Points on a hilly landscape, in no order, each with its height.
From any point a climber takes the steepest step (rise divided by distance) to one of its 5 nearest points. It stops when none of these is higher. Distance is the straight distance between rows; heights are no part of it.
q300: [140 112 148 141 143  99 182  88 131]  (h 6.15)
q478: [172 153 140 146 168 142 114 173 116]  (h 5.07)
q977: [ 75 124  80 155 143 119  91 143 163]  (h 7.26)
q517: [ 83 113 117 110 107 132  97 108 149]  (h 6.05)
q969: [170 151 181 117 113 150 122 129  98]  (h 5.81)
q869: [ 84 110  98 129 112 136  78 136 142]  (h 4.00)
q16: [ 93 120 122  97  94 145  98 131 126]  (h 5.28)
q962: [134 183  99 147 171 142 201 169 102]  (h 5.05)
q556: [168 144 192 114 113 146 135 117 104]  (h 8.96)
q648: [104  89 128 131 150  92 153  89 142]  (h 5.91)
q679: [141 128 129 135 176 100 158 124 137]  (h 7.10)
q790: [ 83  93 104 131 167 103 133 110 159]  (h 5.46)
q523: [ 78 123 115 105  52 129  96 113 151]  (h 5.68)
q874: [150 140 115 149 179 103 163 134 126]  (h 6.88)
q906: [130 101 155  95  81 132 102 109 112]  (h 3.21)
q448: [156 121 133  87  73 159  86 159  95]  (h 0.23)
q794: [167 152 168 130 137 141 161 132 115]  (h 7.46)
q417: [ 86 152  83 141  63 116  86 122 168]  (h 5.35)
q968: [ 99 139  93 111  54 144  88 136 148]  (h 5.58)
q314: [136 131  94 149 175  81 178 122 135]  (h 6.52)
q518: [144 181 108 140 167 108 204 129 111]  (h 7.21)
q489: [132 115 101 151 158 154  66 178 115]  (h 2.24)
q829: [131 108  97 137 132 160  67 169 120]  (h 0.19)
q285: [125 104 121 137 172  88 169 107 140]  (h 9.03)
q935: [142 106 163 130 132 116 156  88 121]  (h 5.62)
q591: [176 144 125 149 157 164  92 182 110]  (h 4.33)
q295: [115  86 177 121 111 119 152  75 125]  (h 3.54)
q319: [ 87 148 105  97  25 132 117 114 156]  (h 5.60)
q272: [ 76 105 127 113 107 117 117  95 148]  (h 7.20)
q330: [ 66 137  76 152 128 131  72 147 156]  (h 5.85)
q117: [148 143 168 129 142 126 165 111 121]  (h 8.48)
q891: [123 103 136 117 140 135 102 132 127]  (h 4.10)
q174: [171 130 106 163 179 152 105 187 121]  (h 4.19)
q278: [137 113 113 137 178 123 119 145 139]  (h 5.43)
q730: [179 156 102 169 193 137 144 179 122]  (h 4.67)
q993: [152 126 168 101 112 140 100 124 109]  (h 3.46)
q152: [156 152 137 145 162 122 187 137 118]  (h 7.48)
q986: [188 146 155 108  98 166  93 161  82]  (h 2.48)
q321: [ 72 136 106 119  95 125  82 122 159]  (h 5.29)
q176: [158 129 118 143 174 130 101 166 136]  (h 3.05)
q833: [151 144 160 140 144 122 195 112 126]  (h 7.74)
q4: [160 125 153 128 145 130 130 128 122]  (h 6.83)
q959: [110 151  85 112  26 121 101 133 161]  (h 5.54)
q32: [160 176 144 139 163 143 175 148 118]  (h 7.64)
q449: [137 187 150 133 147 158 208 142 110]  (h 7.07)
q15: [111  97 136 135 142 110 130 107 143]  (h 8.67)
q96: [145 147 125 145 152 101 195 111 123]  (h 7.51)
q939: [140 109 104 136 180 106 140 147 145]  (h 6.54)
q31: [159 156 110 157 176 122 157 159 122]  (h 6.02)
q703: [130 118 121 149 163  80 194  88 127]  (h 6.73)
q167: [169 133 126 123 142 154  77 164 101]  (h 3.65)
q355: [ 97  82 103 142 171  73 177  81 156]  (h 4.36)
q522: [ 68 135  94 132 105 120  82 119 161]  (h 4.72)
q975: [174 156 157 125 139 152 114 157 105]  (h 5.73)
q52: [136  90 180 113 105 129 146  76 111]  (h 4.07)
q309: [ 84  84 137 123 133  91 142  73 149]  (h 5.53)
q524: [134 108 131 105 103 148  83 140 103]  (h 1.45)
q956: [ 80 124 127 101  55 131 109  92 141]  (h 5.82)
q13: [147 158 206 135 115 145 195 104 106]  (h 2.91)
q475: [ 99 126  93 120  87 144  75 150 134]  (h 4.30)
q334: [ 90  99 103 126 155 117 110 133 147]  (h 5.19)
q995: [146 122 194 132 120 118 168  76 111]  (h 4.04)
q502: [118 119 114  78  59 156  97 138 114]  (h 4.03)
q154: [ 77 101 137 107  67 120 121  73 136]  (h 5.45)
q724: [173 121 123 107  93 171  72 178  92]  (h 1.91)

For each start below, name the point where the climber stops.
q524: q15
q321: q15
q522: q15
q874: q117
q448: q15
q96: q117
q278: q285

Write out the way that a climber takes from each point below.
q319: q956 > q272 > q15
q154: q272 > q15
q906: q16 > q517 > q272 > q15
q869: q517 > q272 > q15

Call two points neighbours if one is among the 5 nearest of the other. Go from one point of each pair to the other, from neighbour to neighbour, staying as high as possible. Name the lowest point that can't be avoided.
q15, q117: q648
q117, q285: q679
q977, q285: q321
